Each row is a point on a tangle of strands that fork, close into loops and nearly touch. The rows are in no order.
Two points are linked if the straight distance between their rows is under 36.5.
z235: 10; -8; 11; -9; -10; 13; -8; 14; 18; -9; 4; -2; 1; -12; 4; -4; 24; 1; 3; 0
z865: 3; 25; 15; -8; -8; -21; -17; 17; 11; -3; -4; -7; 4; -12; 2; 6; 11; -15; -11; 13
z440: 7; -1; -4; 2; -8; 18; 5; 7; 1; -10; -9; 1; -8; 9; 8; 31; -2; 0; -6; 0
z66: -7; -5; -7; 4; 10; 4; 14; -11; -29; 2; 1; 3; 3; 4; -9; -19; -14; 8; 0; 13
z521: -2; 8; -12; -1; 6; -18; 3; -9; -5; 21; 11; 10; 0; 13; -9; -14; -23; 14; -1; -14
z51: -13; 3; 1; 1; -3; -18; 3; 1; -2; 8; -20; -19; 11; -3; -7; -5; -3; -18; 13; 13
z126: 1; 4; -4; 10; 5; -4; -11; -14; 6; 10; 15; 11; -16; 3; -1; -10; -1; 17; -11; -37
z414: -14; 3; -2; -5; 13; 7; 7; -14; -8; 18; -2; 6; 2; 10; -11; 0; -20; 4; 13; -14
z286: -23; 20; 5; -6; 0; -18; -6; 6; -15; 4; -20; 1; 8; -12; 6; -14; 11; -17; -5; 10
z797: 21; -9; 13; -6; -1; 10; -10; 0; 20; -3; 13; -6; 6; 1; -16; 14; -4; 1; 15; 12
z248: 13; 10; 1; -16; 0; 3; 0; 11; -6; 0; -1; 13; 10; 3; -6; 7; -7; 0; 2; 22
z36: 12; 3; 14; -15; 6; -2; -20; -1; 16; 3; 17; -3; 7; -5; -19; -2; -9; 8; 15; 10
z517: 8; -13; 12; -11; 7; 20; -5; -2; 6; -8; 23; 2; 6; -9; -10; -15; 7; 6; 5; 21
z215: 11; -3; -10; 2; 3; 7; 10; -1; -15; -8; 3; 14; -2; 4; 0; -1; -5; 7; -12; 15
z220: -1; -1; 5; -9; 9; 11; -3; -10; 12; 20; 2; 6; 0; 2; -10; 0; -8; 2; 13; -23
z294: -2; -6; 3; 1; 0; -27; 7; 7; 5; 3; -9; -16; 11; -13; -1; -20; 8; -16; 7; 12
z405: 9; -2; 1; -4; 2; 10; 9; -9; 5; 8; -1; -4; 1; 22; -12; 37; -28; -3; 18; -13
z275: 13; 9; 3; -17; 5; -2; -7; 0; 1; 4; 12; 8; 10; 5; -19; 2; -17; 6; 9; 20
z178: -17; 6; -6; 23; -7; -24; -5; -9; -18; -15; -9; -11; 0; 0; 13; -3; 2; -2; -9; 6
z719: -3; -11; 7; -6; -6; 7; 0; 8; -1; -14; 6; -17; 13; -8; -7; -7; 4; -8; 10; 35
z769: 11; -7; 4; 5; -13; -22; -1; 14; 6; -20; 5; -18; 6; -13; 7; -9; 18; -9; -7; 23
z368: 18; -9; -7; 4; -7; -14; 8; 14; 3; -10; 0; -7; 4; -5; 2; -7; 5; -3; -7; 26
z920: 0; -3; 1; -4; 20; 22; 9; -20; -9; 8; 19; 11; -7; 5; -13; -10; -10; 1; -5; -10
z717: -15; 7; -2; 15; -7; -32; -2; -4; -7; -2; -14; -20; 5; -1; -1; -2; -5; -12; 0; 12
z119: -16; -5; 6; -5; -2; 38; 8; 3; -13; -8; -14; -3; 6; 4; 7; 12; 8; -9; 8; 7
z665: 14; 8; -4; 4; -1; 9; -6; -1; 3; -2; 14; 12; -20; 8; 5; 14; -5; 16; -21; -23
z13: 12; -9; 10; -9; 6; 22; 1; -8; 15; 14; -1; 3; 4; 6; -10; 15; -4; -7; 24; -19
z627: 0; -9; 6; 0; 2; 0; -16; -7; 21; 10; 8; -3; -3; -6; -11; -8; 0; 6; 8; -14
z205: -22; -2; 0; 6; -3; -3; -5; -6; 0; 5; -14; -8; -1; -2; 5; -1; 4; -4; 5; -6
z785: -7; -13; 6; -3; 6; -3; -6; -2; -1; -7; 12; -6; 11; -9; -7; -18; 3; 3; 3; 25
z598: 16; -12; -8; -3; -1; 5; 18; 12; -8; -5; -2; 10; 6; -1; 3; -8; 6; -3; -4; 21
z216: -7; 18; 0; -6; -1; -12; -21; -1; 1; 3; 0; 0; 1; 1; -7; 8; -9; 6; -3; 7
z573: 6; -7; 3; 14; -1; -7; -18; -7; 16; 0; 15; -3; -12; -4; -1; -7; 5; 15; -7; -25
z290: -2; 12; -17; 4; 0; -24; 12; -2; -16; 11; -6; 7; 0; 11; 1; -3; -21; 7; -1; -7
z250: -20; 17; 0; -4; 3; -16; -10; -3; -16; 6; -12; 2; 5; -2; -4; -6; -7; -2; -1; 8
z47: -8; -10; 8; -2; -11; 25; 4; 8; 9; -10; -9; -12; 10; -3; 7; 10; 15; -14; 11; 11
z894: -20; -12; 6; 10; -8; 1; -10; -3; 11; -4; -5; -13; 2; -10; 9; -11; 21; -3; 4; -6
z365: 24; -3; -5; 9; -2; 11; 4; 2; 13; 1; 12; 4; -19; 3; -2; 8; 1; 9; -11; -28
z561: 7; 7; 11; -9; -7; -9; -16; 19; 16; -7; 2; -7; 2; -18; 3; -4; 20; -3; -1; 8
z335: 17; -4; 2; -11; 7; 15; 16; 0; 10; 14; -2; 9; 3; 17; -10; 24; -17; -4; 19; -20
z214: 13; 4; -5; 10; -15; 4; -7; 9; -2; -16; 0; 2; -11; 3; 10; 17; 6; 5; -18; 3
z552: -12; 15; 4; -1; -9; -8; -3; 13; -8; -6; -15; 0; 4; -9; 17; -6; 21; -14; -10; 10
z502: -4; -4; 4; -3; 4; 31; 10; -5; -10; -9; -3; 3; -2; 14; 1; 24; -6; -3; 3; 4
z195: -7; 10; -10; -9; 7; -9; 12; -1; -14; 20; -14; 5; 5; 12; -6; 4; -23; 1; 12; -6
z253: -4; -2; -6; 5; 9; 9; 4; -13; -18; 2; 10; 11; -5; 3; -2; -10; -6; 9; -10; 1
z808: -20; 6; 5; 13; -9; -28; -18; 0; -9; -19; -2; -7; 3; -10; 15; -12; 14; -6; -10; 12
z348: -9; 20; 8; -2; -10; -10; -22; 6; 9; -2; -9; -13; 1; -5; -1; 16; 3; -10; -3; 5
z683: 18; 3; 1; -4; 0; 0; -7; 6; 10; 2; 8; 10; -4; -3; -5; -2; -1; 11; -6; -2
z434: -5; -5; -12; 6; 7; 6; 19; -5; -6; 9; -9; 7; -11; 5; 12; 5; -3; 6; 0; -26
z562: -16; -8; -7; 16; -8; -3; 6; -2; -9; -10; -14; -2; -4; -3; 24; -8; 21; -4; -4; -8
z124: 5; -1; -19; 5; 3; -8; 23; 3; -4; 8; -3; 5; -11; 17; 9; 14; -19; 9; -5; -23
z141: 4; 1; -3; 7; -2; 22; 2; -2; 3; -6; 3; 3; -17; 10; 9; 31; -4; 7; -11; -20
z896: -5; -16; 6; 3; -9; 19; -4; 1; 17; -4; -1; -11; 2; -7; 6; 1; 18; -4; 6; -4
z40: -1; -14; 14; -6; 12; 24; -5; -13; 12; 5; 16; -3; 5; -5; -14; -11; 5; -2; 14; 3
z184: -6; -7; -9; 3; 19; 17; 34; -7; -7; 6; -6; -1; -12; 14; 4; 18; -14; 2; 3; -28
z832: 2; 12; -7; -2; 7; -1; 1; -13; -2; 15; 15; 17; -10; 10; -3; -3; -15; 15; -10; -29
z155: 2; -10; -1; 3; 0; -22; 1; 3; 1; -1; -3; 2; 4; -15; 4; -30; 17; 0; 5; 2
z812: -9; 7; -7; 4; -1; -5; 2; 1; -2; 9; -17; 2; -7; -2; 13; 7; 3; 0; 0; -19
z790: -14; -7; -8; 14; 2; -16; 5; -12; -20; 1; -6; -10; 7; 4; -9; -17; -14; 2; 6; 13
z58: 6; -11; 5; -7; 20; 18; -4; -15; 8; 7; 25; 11; 0; -5; -15; -19; 0; 7; 0; -5
z518: 16; 19; -1; -14; -6; -8; -6; 18; -2; -4; -7; 10; 3; -2; 3; 7; 2; -4; -10; 15
z841: 14; -9; -2; -1; 3; 15; 8; -2; 4; 0; 6; 3; -1; 6; -6; 5; -7; 4; -1; 5
z110: 2; -13; -6; 5; 11; 23; 26; -7; -7; -3; 0; 0; -9; 19; -2; 23; -16; -2; -1; -9
z972: 15; 13; -4; -3; -7; -15; -12; 14; 4; -3; -3; 12; -5; -7; 7; -2; 8; 7; -12; -1
z284: -2; -5; -10; 12; -3; -19; 6; 0; -7; -1; -13; 8; 0; -5; 18; -18; 15; -3; -1; -7
z319: 1; 4; -5; 1; -12; 5; 4; 12; -4; -10; -10; 5; -2; -4; 18; 5; 16; -5; -10; 6
z856: -13; 1; 10; 2; -12; -23; -11; 13; 5; -20; 5; -18; 7; -15; 12; -15; 25; -13; -6; 15

How many points has the smallest loop of links through each point below? Write 0 if it is on no loop.
z552: 15
z126: 9
z434: 10

A piece is two or more points that can be reached from each other along the links. Count, over all rows, the pieces, the separate loops (a circle has one, a figure eight two, a Y none), the forks (points with three links) and the tips (points with one).
pieces: 3
loops: 3
forks: 7
tips: 7

A tip is a point with one link. Name the tips that can be reached along the links from each point below, in the order of the rows.
z248: z797, z719, z562, z790
z205: z365, z124
z290: z405
